The views of a scene show one set of named points, each view turned or mirrored, shifted and resized as a whole, with a little noise and some points left out.

Scene 1
View 1
<191>: [-10  -1  -6  -8   6 -15 -12  -5  -7 -10   3 -27 -13 -16  -6  17   3  -8
  -9  -5  11   6  -4  19   1  13   3]
<93>: [ -5   3  -8 -24   1 -21   9 -18 -22  -2  -6 -22  -2   1  23   9  -1  -1
  -5  -6  -7  -1  -2  -1   6   0  10]
<49>: [-11   1  -7 -26   1 -13   6 -12 -20  -6  -8 -12   0  18  28  15   9  -5
  -5 -13 -15  -4  -1  -2  -4  -2   6]
<207>: [-19  -1   6 -19 -12 -13  -9  -2 -17 -22   8  -5  -5  22  22  35  18 -23
 -12 -18 -13 -23  -4   5  -8  -8  12]
<112>: [ -5   3 -13 -37   2 -23  28 -28 -33   6 -16 -17   8  18  43  -1  -2   7
  -3  -6 -20  -6   0 -16   7  -8   9]
<95>: [-15  -1   6  -5  -9 -21 -18  -1 -10 -19  13 -23 -14 -11  -2  32   7 -19
  -9  -7   6 -12  -7  15   1   3  13]
<75>: [ -7  -5 -20 -14  27   0 -12  -1   1  -4 -10 -22 -13  -6 -10   9  11   3
  -7  -8   6  26  -1  18 -14  23 -10]
<151>: [ -7  -3 -20 -29  20  -1   9 -11 -14  -1 -18 -12  -1  21  21   5  14   4
  -6 -13 -13  14   2   2 -12   9  -4]
<6>: [ -4  -1 -21 -23  22  -4   2 -10  -8  -2 -14 -19  -6   3   9   4  10   4
  -5  -9  -1  20   0   9  -9  14  -6]
<102>: [ -7   1  -8 -18   6 -21   2 -15 -16  -2  -5 -27  -8  -9  11   9   0  -2
  -5  -3   3   4  -1   6   5   7   5]
<65>: [ -4   2  -9 -15   9 -26   3 -15 -15   2  -4 -34 -11 -26   1   4 -10   2
  -4   4  10  11  -2   8  12  10   4]
<98>: [-14  -7 -13 -18  15   3 -11   3  -3 -16  -5  -8  -8  18   4  23  22 -10
 -11 -19  -7   8  -2  14 -19  11  -3]
<80>: [-15   1  10  -5 -15 -28 -12  -5 -16 -16  15 -24 -13 -16   5  30   0 -20
 -10  -5   5 -20  -7  12   7  -3  18]
View 2
<93>: [ -5   4   0  -1  -4   3   4   6   0   7  -1  13  -3 -10   0   2  -5   8
  -5   5  -6   3   4  -5  -8  -4  -5]
<6>: [-8  5 -4  5  2  6  8  6 -6  0  4  2  0 -9  5  7 -4 13 -2  4 -3  0  4  2
 -7 -5 -3]
<98>: [  1   6   6   6   2  13   7   2  -9   0  -6  -9  -1   0  10   5  -2  12
  -6   0 -12   2   5   3  -8   2  -3]
<191>: [  4   9  -4   6  -1  -2  -2   3  -7  -3   0  -2  -3   0  -4   1   4   4
 -10   4  -2  -5   6  -6  -7   3  -2]
<102>: [-3  5 -3  1 -5 -1  0  6 -1  3  0 10 -4 -6 -3  1 -1  4 -7  6 -2 -1  4 -7
 -7 -2 -4]
<112>: [-12   1   6 -12  -9   7   9  10   7  18  -4  28  -3 -17   3   2 -11   9
  -3   5  -8   9   1  -7  -8 -10  -7]
<207>: [  6   5  13  -4  -7  12   3   2  -2  10 -15   3  -6   0   5  -2  -1   3
 -12   2 -15   6   4  -6  -9   4  -5]
<80>: [ 11   8   5  -2 -10  -4  -7   0  -1   3 -12   5  -8   5  -8  -5   7  -5
 -17   4  -7  -1   6 -15  -8   8  -3]
<75>: [ -3   7  -6  12   6   4   6   4 -11  -8   6  -9   2  -3   5   7   0  13
  -3   3  -1  -4   6   3  -6  -1  -1]
<151>: [-10   2   5  -3  -1  15  12   8  -2  10  -2  10   0 -11  10   6  -9  15
  -1   3 -11   7   2   3  -8  -7  -6]
<65>: [ -4   7 -10   3  -3  -8  -2   6  -1  -1   6  11  -3  -7  -8   1   2   4
  -8   7   3  -4   5 -10  -6  -2  -2]
<95>: [ 11   9   4   2  -6  -1  -5   0  -6   1 -11  -3  -7   5  -4  -4   8  -2
 -15   4  -7  -2   5 -11  -8   8  -2]
View 3
<112>: [  8  -3   0  14 -22   1 -26 -14 -15  32   5   5  13 -18  14   8 -18  18
   4  -1  17   6   7   4  -6  21  17]
<80>: [  9   2   9   2  -8   0 -11  -7  -2   1  -1   9   7   1   9   1  15 -28
  10  14  -5   9   3   7  19  15   4]
<93>: [  9  -9   6  12  -7  -4 -15  -2  -5  17  -3   2  11  -5  11   0  -3   6
   3   0  11   6   6   7  -1  13  12]
<102>: [  9 -10  10  12  -7  -4 -11  -3   1  11  -7   1   8  -3   9  -2   4  -1
   2   1   9   6   7   5   2  10  14]
<75>: [ 10 -22  14  13  20  -8   1  18   1   2 -13  -5  11   6   5 -12   5   6
   0  -6  12   2   9  11  -7   2   9]
<95>: [  7  -2  10   2   1  -1  -5   4  -4  -1  -1   7   9   4   7   0  13 -27
   9  11  -3   8   4  10  17  13   0]
<49>: [  6  -4   1   8  -3  -1 -15   2 -18  17   5   7  15  -9  12   2 -10   5
   5   2  11   7   6   9  -1  22   5]
<151>: [  6 -14   3  12   8  -4 -12  11 -15  19   1   0  16  -7  11  -2 -14  19
   1  -6  16   4  10  11 -11  15   8]
<98>: [  5 -11   4   5  23  -5  -3  21 -17   4   2   4  16   3  10  -5  -5   0
   5  -1   8   5   9  14  -2  16  -2]
<191>: [  9 -12  14   8   5  -5  -4   6   4   1  -9   1   6   5   6  -5  13 -12
   4   3   3   5   6   8   6   6   8]
<65>: [ 12 -14  15  17 -11  -6  -9  -6  12  10 -14  -2   3  -1   8  -4  13  -4
   0   1   9   4   6   4   0   3  20]
<6>: [  9 -18   9  15   9  -6  -6  12  -5  12  -7  -2  13  -2   8  -7  -3  12
   0  -5  16   2   8   9 -10   8  11]
View 4
<191>: [ -5  -6   6   0   6  -9  -2  23  -4  -5  14   5  -4  -3 -22 -27 -11   5
  15   9  -3  -3  -3   0   9  -2   1]
<80>: [ -2  -9  10  -9   3  15  17  44  -2   7  19   2 -12   3 -22 -13 -10  -5
   1   9  -5  -5  -1   4  12 -22  -1]
<151>: [  0  -8  -7  -8 -10   4 -26 -16 -22  -1  -6  13   4  -4 -12  -6  16   2
  29   2  26   2   8 -13   4   1   3]
<98>: [ -1 -11   0  14 -15  -5 -15   3 -13  -5   1  13   1   5  -2 -13  10   7
  23  -2  20   4  -1   8  13  -3 -12]
<112>: [  2  -6 -10 -41  -3  34 -16  -9 -25  13  -3   9  -4 -10 -25  14  20 -12
  22   8  23  -3  19 -26  -3 -15  18]
<93>: [ -2  -6  -2 -19   2  11 -11   5 -16   4   3   7  -3  -6 -22  -7   6  -3
  19   7  11  -3   8 -15   2  -5  11]
<75>: [ -9  -6   0  12   5 -33 -25  -5 -12 -14   6   7   6  -6 -16 -38  -6  14
  31   5   6   0  -4  -5   6  20   0]
<207>: [  3 -13   2  -3 -15  22   3  21 -12   7   3  12  -8   7  -7   3  11  -5
  10   0  17   2   4   7  14 -24  -9]
<95>: [ -1 -10  12   1  -2   7  10  39  -2   1  17   4 -11   5 -16 -17 -10   0
   4   6  -1  -2  -4  10  15 -19  -6]
<49>: [  3 -10  -4 -15 -11  19  -9   3 -18   8   0  12  -4   1 -12   2  15  -4
  20   1  21   0   9  -8   7 -14   1]
<6>: [ -4  -6  -5  -5   0 -10 -24  -7 -17  -5   1  10   4  -7 -17 -19   6   4
  29   7  14  -1   4 -12   2   7   6]
View 5
<93>: [ 3 -4  7  1  3  2  2  2  0 -1  5 -9 13  2 -6 10 -7 -7  7 11  5  4 -7 -2
  0  8 -9]
<95>: [  3  14  -5   9  10   8   5 -13   4   5  -5  -2  -4  -1   5  -2   6   8
   7  -3  -7   9   1   7  12   6  -6]
<65>: [ -5   5   8  -1  -3   4   1  -1 -11 -10   4  -3   0  -9 -13   4  -5  -5
   3  12   8  12   8   4   0   9  -5]
<75>: [ -8   6  -5   0   0  -5  -2   9  13  -8  18  -7  -1   0   0   9   4  -7
  -5   5   3 -14  13   8  -1  15  -3]
<6>: [ -2  -5   6  -2  -1  -2  -1  10   6  -4  15 -10  14   3  -5  14  -6 -10
   3  11   9  -7   0   1  -5  12  -7]
<102>: [ 0  1  6  2  3  3  2  0 -3 -3  4 -5  7 -2 -6  7 -5 -5  6 10  5  7  0  2
  1  8 -7]
<191>: [-4 10 -2  4  3  2  1 -4  2 -4  5 -3 -4 -5 -1  3  4  1  2  2  0  3 10  6
  3 10 -3]
<98>: [  2   5  -6   6   9  -3   2   4  23   5  12 -10   8   9  10  11   3  -2
   2  -3  -3 -14  -3   4   3  11  -7]
<207>: [ 11   3   0   9  14   6   7  -7  12  13  -1  -8  14   8   8   8   0   2
  12  -2  -7   2 -16  -1   8   5 -10]
<112>: [ 11 -15  18  -1   3   3   7   5  -3   3   4 -12  31   8 -11  18 -19 -12
  14  18   9   8 -22 -11  -4   6 -15]
<49>: [  8  -6   7   4   9   2   5   1   8   7   5 -10  20   8   1  13  -7  -5
  11   7   1  -1 -15  -4   1   7 -12]
<80>: [  6  14   0   9   9  11   6 -16  -4   6 -10  -1  -1  -4   0  -2   3   9
  12  -2  -8  17  -2   4  12   4  -7]

Which points are out of place in each view (at most two, in the order of its rows)? Write - if all are in place.
view 1: <93>, <207>
view 2: <151>
view 3: -
view 4: <75>
view 5: <6>

Scene 2
View 1
<73>: [  5   0  -4 -11   5   6   3  -2  -5  -2  -2   0   0  -1   8  -5  -8  -3
  -8  -6  -8   1   7  -7  -3   1  -3]
<236>: [ 11  -7   2 -10   1  17  -5  -2   2   4   8  -6  -6   1  -4 -14  -9  -5
 -11 -11  -2   2  14   1  11  -2  -7]
<224>: [ 11   7   4 -10  19   9  -9  -3   1   5 -13   4  -5  -1  13  -6   1  -4
   4  -8  -7  11   4 -15   3   8   7]
<239>: [ 15  11   7 -17  23   9 -16   8   3  -1 -10   4   4   1   7  -4   5 -15
   4 -11  -4  12  21  -9  13  -6  10]
<142>: [ 10   9   4 -15  19   5  -8   5  -1  -1  -9   6   5  -1   8  -2   3 -10
   1  -9  -6   9  15 -12   6  -4   8]
<36>: [  7  -2  -1 -12   3  11  -1   2  -1   0   7  -6   1   1  -2  -9  -9  -8
 -12  -8  -4  -1  16  -1   5  -4  -5]
<113>: [  6   1  -1 -18   4   5   1   8  -5  -7   7  -2  10   1  -6  -3  -5 -13
 -13  -7  -5  -3  24   2   8 -15  -4]
<235>: [  9   5   1  -5  13   9  -6  -6   0   6 -13   3  -7   0  16  -8  -3   1
   3  -7  -8  11  -2 -18  -3  13   6]
<214>: [  9   0   1 -15   5   8  -3   6  -1  -4   6  -2   6   1  -4  -6  -5 -13
 -11  -9  -5  -1  23   3   9 -12  -4]
<77>: [  6   2   0 -14   8   5   0   3  -4  -4   0   0   5   0   2  -4  -5  -8
  -7  -7  -5   1  15  -5   3  -4  -1]
<58>: [  4  17  -2 -15  22  -5   1   6 -11  -7 -19  12   9  -4  20   6   4  -7
   5  -4 -12   6   7 -18  -6   3  11]
<157>: [ 13   0   4  -3  13  15 -10  -9   5  13 -11   0 -13   0  15 -12  -5   1
   4 -11  -5  13  -2 -16   2  16   3]
<155>: [ 12  -1   3 -15   8  13  -7   4   2   0   6  -3   3   2  -3  -8  -4 -11
  -9 -11  -2   4  20   0  11  -8  -3]
<92>: [ 16 -12   5 -10  -1  25 -11  -2   9   8  16 -11  -8   6 -11 -20 -11  -9
 -12 -14   3   4  22   7  21  -7 -11]
View 2
<36>: [-14   1   7  -2  -1  -4  -3 -10  -3  -1  -4  15  14 -20 -12  -4   9   5
   6  -4   6   0  -6 -11   1   1   7]
<77>: [-12   1  -3   2  -2  -7  -6 -19  -1   3  -7  17   6 -16 -10  -9   1   5
   5   1  -1  -2   0 -12   5   7   3]
<157>: [ 24  14  10  -7  -8 -15  -9 -20  -1   4  -1   2   4 -13 -13  -5  15  -3
  14  -6   2   9 -15   4 -10  23   7]
<235>: [ 27  13  -2  -2 -10 -17 -15 -30   1   9  -5   5  -5  -6 -14 -11   6  -8
  15  -1  -3   9  -9   2  -5  31   2]
<142>: [ 10   5 -19   6   0 -19 -19 -29   5  -6  -6   4 -13   0   3 -13  -3  -1
   6  11  -7   5   1  -2  12  22   9]
<214>: [-24  -5  -1   0   3  -4  -5  -8  -1  -8  -5  17  12 -19  -6  -7   2   8
   1   2   3  -2   0 -14  11  -3   7]
<236>: [-17   1  21  -7   2  -3   0   5  -4 -11   2   9  22 -24 -11   1  17   9
   5  -8  10   3 -12  -7  -4  -7  11]
<155>: [-14  -1   3  -1   2  -8  -7  -6   0 -14  -1  11   8 -15  -3  -7   6   8
   2   1   4   1  -4  -8   7  -3  10]
<92>: [-14   4  25 -11   5  -5   0  13  -4 -24   5   2  20 -20  -5   2  25  10
   3  -9  15   7 -15  -1  -2 -11  18]
<239>: [  0   5 -17   3   3 -19 -18 -17   7 -20  -2   1 -13  -1   9 -12   1   3
   1  11  -3   4   3   0  17  13  15]
<113>: [-31  -6  -4   3   4  -2  -4 -11  -2  -5  -6  21  10 -20  -8  -8  -3   9
   1   2   3  -6   2 -18  11  -4   6]
View 3
<58>: [ 10   9  13  -2 -11  -5  27  33  20  21 -19  -3  -3 -24  15  39   1   1
   5  -6  -9  19  -6 -28 -14 -15  -4]
<236>: [-11  29 -10   5  -4  29   2  -1   7 -19  15  19   5 -37   2  -5 -17  -7
   6 -29  -3  -9  11  26  19  -4 -10]
<235>: [  9   6   9   3  19  -1  19  28  24   9   2   2 -19 -27   8  22  -7 -13
  10 -19 -14  18   8  -9   5   8  -1]
<239>: [ 20  20   3 -17  -7  16  25  24  20   2   4   5   4 -14  10   5  -6  15
   6 -20  -6  21 -18   4  -4  -9  -9]
<224>: [ 12  10   7  -2  13   5  21  27  24   8   2   3 -12 -22   9  16  -5  -4
   7 -20 -11  21   2  -4   3   5  -1]
<214>: [ -5  27  -4   1 -14  19  11  10   9  -3  -1  12   9 -34   8  10 -11  -2
   4 -19  -4  -4   4   4   6 -13 -10]
<113>: [ -9  31  -5  -2 -28  23  11   3   2  -7  -4  12  18 -33   9  12 -10   5
   2 -14  -1  -9   1   5   2 -22 -14]
<155>: [ -2  29  -7  -3 -11  25  11   7  10  -8   7  14  10 -28   7   2 -12   3
   5 -22  -4  -1   1  14   8  -9 -11]
<92>: [ -8  32 -14  -1   1  35   2  -2   9 -26  22  20   6 -32   2 -15 -21  -5
   6 -34  -4  -7   9  36  21   2  -9]
<77>: [ -5  24   0   0 -13  14  14  10  11  -1  -5   9   6 -30   8  17 -10  -4
   5 -16  -5  -1   4  -2   2 -14 -11]
<157>: [  8   8   6   5  27   2  16  26  27   6   9   5 -25 -26   4  13 -11 -15
  11 -26 -15  20  11   0  10  14   2]
<73>: [ -7  19   3  10  -5   9  12  13  12   2  -5   8  -4 -36   8  22 -11 -13
   7 -15  -8   0  13  -5   6  -8  -7]
View 4
<157>: [  1   4  29  -8  15 -19  -9  12  32 -24  -6 -33   6  -1 -21  15  -5   4
  -3  -6   3 -19  -7 -34 -20  20 -13]
<58>: [  0  -9  11 -27  15   4 -30  -9   7  -3   2 -39 -17  -5  17  39   8  14
   9  10   4  -5   8 -19 -13  15 -16]
<113>: [ 25 -13 -11  -8 -11   2 -13   7  13  -2  -7  -5  -9  -8  10  10  -3   3
 -25  -7  16   5   4  -3  -1 -24  -6]
<36>: [ 22  -9   1  -1  -4  -8  -6   9  23 -12 -12 -12  -1  -5   0   5  -7   3
 -25  -9  12  -3  -7 -13  -9 -14  -6]
<214>: [ 24 -11  -6  -6 -11  -3 -13  10  16  -6  -6  -3  -4  -7   0   7  -3   1
 -24  -8  16   2   4  -8  -2 -22  -7]
<73>: [ 16  -6   9  -7   6  -5  -9   0  22 -12 -11 -23  -7  -3  10  16  -8   5
 -15   0   5  -7 -11 -16 -11   0 -10]
<236>: [ 27  -5   1   7 -11 -15   1  20  30 -15 -12  -2   7  -6 -16  -8 -12  -4
 -34 -14  17  -4  -8 -15  -7 -21  -6]
<142>: [  3  -7   4 -20   2   0 -25   8  12  -7   4 -23  -7  -6  -7  24   7   8
  -4  -4  13  -5  15 -19  -9   4 -12]
<155>: [ 21  -6  -3  -6  -8  -5 -12  18  21  -9  -4  -7   0  -6 -11   5  -3   0
 -23 -13  17  -2   7 -13  -5 -16  -8]
<92>: [ 25  -2   1   8 -15 -18   1  29  34 -19  -8   3  13  -8 -31 -12 -11  -4
 -36 -23  20  -6  -2 -18  -5 -24  -3]
<77>: [ 11  -8   6 -11   2  -4 -14   5  17 -10  -3 -18  -6  -6   2  16  -1   7
 -10  -2  11  -6   3 -17  -9   0 -10]
<239>: [  4  -7   0 -21  -3  -2 -29  16  12  -6  11 -18  -3  -9 -22  19  11   8
   0 -11  21  -5  28 -20  -8   3 -13]
<224>: [  1  -1  17 -17  11  -9 -20   8  22 -15   0 -31   0  -2 -14  21   2   9
   0  -4   6 -13   4 -30 -15  17 -12]
View 5
<58>: [  2  -6  -6  14   4  19 -10   8  -3  -8   1  -6  -3   4   5 -13  -6   9
 -11  -4   0  -8  -8  10   2  -2   7]
<235>: [ -5 -13 -10  10  -3   9   2   0  -3  -1   2 -12  -9  20   8   0 -15  13
 -14  -3   6  -9  -6   2   3  -4  -6]
<92>: [-15   4  11  -2  -9 -15   4  -6  -7  17  19 -16 -10  10  -2   2  13   5
  -2   3  16  18 -11 -11   0   1 -22]
<157>: [ -7 -14  -9   8  -7   5   7  -4  -4   5   4 -15 -13  24   9   5 -15  12
 -13  -2   8  -6  -7  -1   5  -4 -13]
<224>: [ -3 -10  -7  11  -3   8   2   1  -3   2   2 -15 -11  14   9   0  -9  10
 -12   0   3  -9  -6   2   6  -1  -6]
<77>: [ -6   0   2   7   0   6  -7   4  -5   2  10  -8  -4   4   1  -9   3   8
  -6  -2   9   5 -10   2  -2  -1  -5]
<214>: [ -8   6   9   3  -1   0  -7   4  -6   5  13 -11  -3  -1  -3 -10  13   5
  -3   0  10  11 -12   0  -2   1  -7]
<236>: [-14   3   8  -2  -6  -8   0  -5  -8  12  18 -10  -6  11  -2  -2  11   8
  -5   0  17  17 -13  -7  -5  -2 -18]
<113>: [ -6   8   8   4   2   2  -9   4  -7   3  13  -6  -2  -3  -3 -13  15   4
  -2  -1  10  12 -12   1  -4   0  -5]
<36>: [ -8   1   3   3   0   4  -7   2  -7   2  12  -5  -3   6  -2 -10   7   8
  -6  -2  12   9 -12   0  -5  -3  -5]
<142>: [ -1  -2  -1  13  -1   7  -3   7  -2   1   1 -15 -11   2   6  -7   2   4
  -7   2   1  -4  -8   5   8   2  -3]
<73>: [ -7  -5  -2   6   0   8  -5   1  -7  -1  10  -5  -3  13   1  -8  -3  12
  -9  -6  10   4 -10   2  -5  -4  -5]
<155>: [ -7   3   6   5  -3  -3  -3   1  -6   8  12 -13  -9   3  -1  -6  12   3
  -3   2  11  11 -10  -2   1   1 -10]

Which points are out of place in each view (at most two, in the order of its rows)? Write - if all are in place.
view 1: <236>
view 2: <157>, <142>
view 3: <214>
view 4: <77>
view 5: <58>, <36>

Scene 3
View 1
<184>: [ -1  -1   5   0 -18   4  -3   2 -10 -19  -5   7  14  14   0  -6  11   1
  12  -8   4   9   4  10  -3   1  12]
<7>: [  6 -11  16  -4 -32  12   1  -4  -7 -14  -3  18   9  20  -6  -9  12 -15
  23  -1   9  25  12  21 -11  -7  17]
<124>: [-11  14  -1   7   4  -5   6  11  -7 -15   0 -10  21  10 -10  -5   1  11
   0 -18   7  -7  -9   4   7   6   9]
<14>: [ -9  12  12   4  12  -3  21  -2  -9  -5   1 -13  14  11 -26 -10  -5   0
  -1 -17  11   5 -15  17   5  -2   6]
<43>: [ -6   8  -5   6 -11  -2  -5  23  -2 -23   1  -2  21  11   0  -5   7   9
   8 -20   8  -7   0  -1   8   9  15]
<106>: [-13  16   1   7  12  -6  12   1 -13 -13  -5 -15  20   7 -13  -6   0  12
  -7 -16   5  -6 -14   6   7   5   3]
<194>: [ -3   1   2   2 -15   2  -3   6  -9 -21  -5   4  17  13   2  -6  10   5
  10 -10   5   4   4   7  -1   3  12]
<5>: [  3  -7   9   3 -31   8  -3  20   4 -15   6  14  15  20  -7 -10   9 -12
  26 -16  15  14  10  12   1   1  26]
<182>: [  0  -2   8  -1 -18   6   2  -3 -12 -16  -7   6  13  14  -2  -6  11  -2
  12  -5   5  13   4  14  -6  -1  10]
<138>: [ -1  -2   3   0 -22   4  -6   8  -8 -21  -5   9  16  14   4  -4  12   1
  14  -9   5   8   7   7  -3   3  14]
<16>: [ -8   9   4   3   0  -1   6   0 -12 -15  -5  -5  16   9  -9  -6   5   7
   1 -12   5   2  -6   9   2   3   5]
<168>: [ -9  12   3   4   3  -4   8   2 -11 -14  -4  -9  18  10 -11  -5   2   8
  -1 -14   6  -1  -8   9   4   4   5]
View 2
<194>: [  3  11  -7   1   9   1  -9   5   0  -1  -6   2  -4  -2   9   0  -2 -13
 -10  -1   4   1  -6   3   4   2   0]
<168>: [  6  -1 -10  -2  -1  -3  -9  -5   3   3  -1   4  -3  -5   9  -3   2  -8
 -17  -4   4   7   2   3  -1  -3  -1]
<182>: [  2  12  -5  -1  13   2 -11   3   5  -4  -2   1   0  -2  11   4  -1 -10
  -8  -1   7   2  -5   9   6   0  -3]
<5>: [  7  10  -2   6  16  10 -16   2   1  -3  -9  -3  -8  -7  10   2 -21 -19
  -9   0   3   3  -8  10  12  -4   2]
<7>: [  2  15   0   2  22   7 -17   3  10  -8  -1  -2   1  -3  13  11 -11 -14
  -4   0   9   4  -7  20  13  -5  -4]
<106>: [  5  -4 -14  -5  -8  -8  -5  -6   2   5   2   7  -1  -3   8  -6  11  -4
 -21  -5   4   8   5  -2  -7   0   0]
<124>: [  7  -1 -12  -1  -3  -3  -7  -2  -2   5  -5   5  -5  -5   7  -7   2 -10
 -19  -3   2   5   1  -4  -2  -1   2]
<16>: [  4   3 -10  -2   2  -3  -8  -1   2   2  -1   4  -2  -3   9  -2   4  -8
 -15  -3   4   5   0   3   0  -1  -2]
<138>: [  3  13  -4   2  14   3 -11   7   0  -3  -7   0  -5  -2  10   2  -5 -14
  -8   0   4  -1  -8   5   7   2  -1]
<184>: [  3  12  -5   1  12   3 -10   4   2  -3  -4   1  -3  -2  10   2  -3 -12
  -8  -1   5   1  -6   6   6   2  -2]
<14>: [  6  -4 -11  -3  -2  -4 -12  -9   7   3   4   5   0  -6  10  -1   3  -6
 -19  -4   5  11   6   8  -2  -7  -2]
View 3
<194>: [ -5   5   1  -5  14  -2 -11 -10  -5  -2   5   1   4  -6  11  -5 -11   6
   4   2   4  -2   2   0  -3  -6  -2]
<5>: [  1   5   4  -5   0  -4 -10   0 -10   1  18   6  21  -8   7 -11  -3  15
   3   6  10  -8   2  12   8  -4   5]
<182>: [ -5   6  -1  -8  18  -4 -13  -1  -6   0   6  -5   5  -9   5  -7  -9   7
   0   4   2   1   4   2  -4  -2   2]
<14>: [  0   0  -1  10   7 -12 -11  -4  17  -3  -5 -16  -2 -12   2   0 -12  -5
   3   4  -1   5  -5 -17  13   5  14]
<16>: [ -4   3  -1   2  14  -5 -12  -9   7  -3  -1  -7  -2  -7   8  -1 -14   0
   4   3   0   3  -1 -11   2  -2   4]
<124>: [ -2   0   1   7   6  -3  -9 -17  11  -7  -2  -3  -3  -4  13   2 -15  -1
  10   1   3  -1  -5 -14   7  -4   2]
<184>: [ -5   6   0  -8  13  -3 -12  -2  -8   1   9  -1   8  -9   7  -8  -8  10
   2   5   4  -2   5   5  -4  -4   1]
<168>: [ -2   1  -1   5   9  -6 -11  -9  11  -3  -2  -9  -2  -9   7   0 -13  -1
   5   3   0   3  -3 -12   7   0   7]
<106>: [ -3   1  -2   8  11  -5 -10 -16  15  -6  -7  -9  -9  -6   9   3 -17  -6
   7   1  -1   4  -5 -20   5  -2   4]
<138>: [ -5   6   0  -8  14  -1 -11  -7  -9  -1  10   3   8  -6   9  -8  -9  10
   4   3   5  -3   4   4  -4  -6  -3]
<7>: [ -4   9  -1 -13  16  -6 -15  11 -13   7  14  -5  16 -14  -2 -13  -1  13
  -6   7   5  -1   8  14  -2   0   7]
<43>: [ -2   2   3   2   3   0  -9 -19   1  -7   5   7   3  -1  17  -1 -14   6
  12   1   6  -6  -3  -5   4  -9  -4]
View 4
<182>: [ -5  -2  11   8   2  -6 -28  11  -1 -10  -4   6  -5   5  -8  10  18   1
  17   5  13   3 -12   1  -8  -6   3]
<184>: [ -3   1  13   6   2  -4 -28  10   0 -11  -3   7 -11   5  -7  11  14   0
  14   4   9   1 -12   3 -12  -6   2]
<138>: [ -1   4  14   6   4  -3 -32  12   2 -14  -2  12 -15   3  -6  12  12   1
  11   3   8  -3 -12   4 -15  -5  -2]
<194>: [ -1   5  12   4  -2  -2 -20   9   1  -9   1   4 -11   8  -5   9  10  -2
  10   4   3   0  -9   4 -14 -10   5]
<106>: [-10   8   3  -2 -19   1   7  10  -2   2  14 -10  -5  23   0   0   4  -6
   8   5 -10   8   2   4 -13 -19  17]
<43>: [  4  16  16  -1  -5   5 -16   8   7 -12   9   6 -22  10  -3   8  -1  -7
  -3   2  -9  -5  -6   9 -23 -12   4]
<168>: [ -5   5   6   1  -8   0  -1   7  -1   0   6  -9  -6  15   1   3   5  -4
  10   4  -1   5  -2   1  -9 -14  16]
<16>: [ -7   4   6   3 -10  -2  -7  11  -2  -4   6  -4  -7  15  -2   3  10  -3
  12   4  -1   6  -4   3 -12 -14  12]
<7>: [  2 -12  15  13  20  -8 -39   5   1  -8 -19   7  -3  -5  -7  14  19   5
  23   4  29   1 -19  -5  -2   2   1]
<14>: [ -4  -1   2   3  -6   0  13   3  -1   9   2 -20   1  17   5   1   3  -5
  12   4   3   9  -1  -4  -1 -17  27]
<124>: [ -2  12   7  -3 -12   3   0   9   3  -3  11  -6 -13  17   1   2   0  -7
   3   3 -10   1  -1   6 -16 -16  15]

Which points are out of place in each view (at most two, in the order of its rows)? Write - if all are in place.
view 1: <168>
view 2: <106>, <14>
view 3: <184>
view 4: <194>
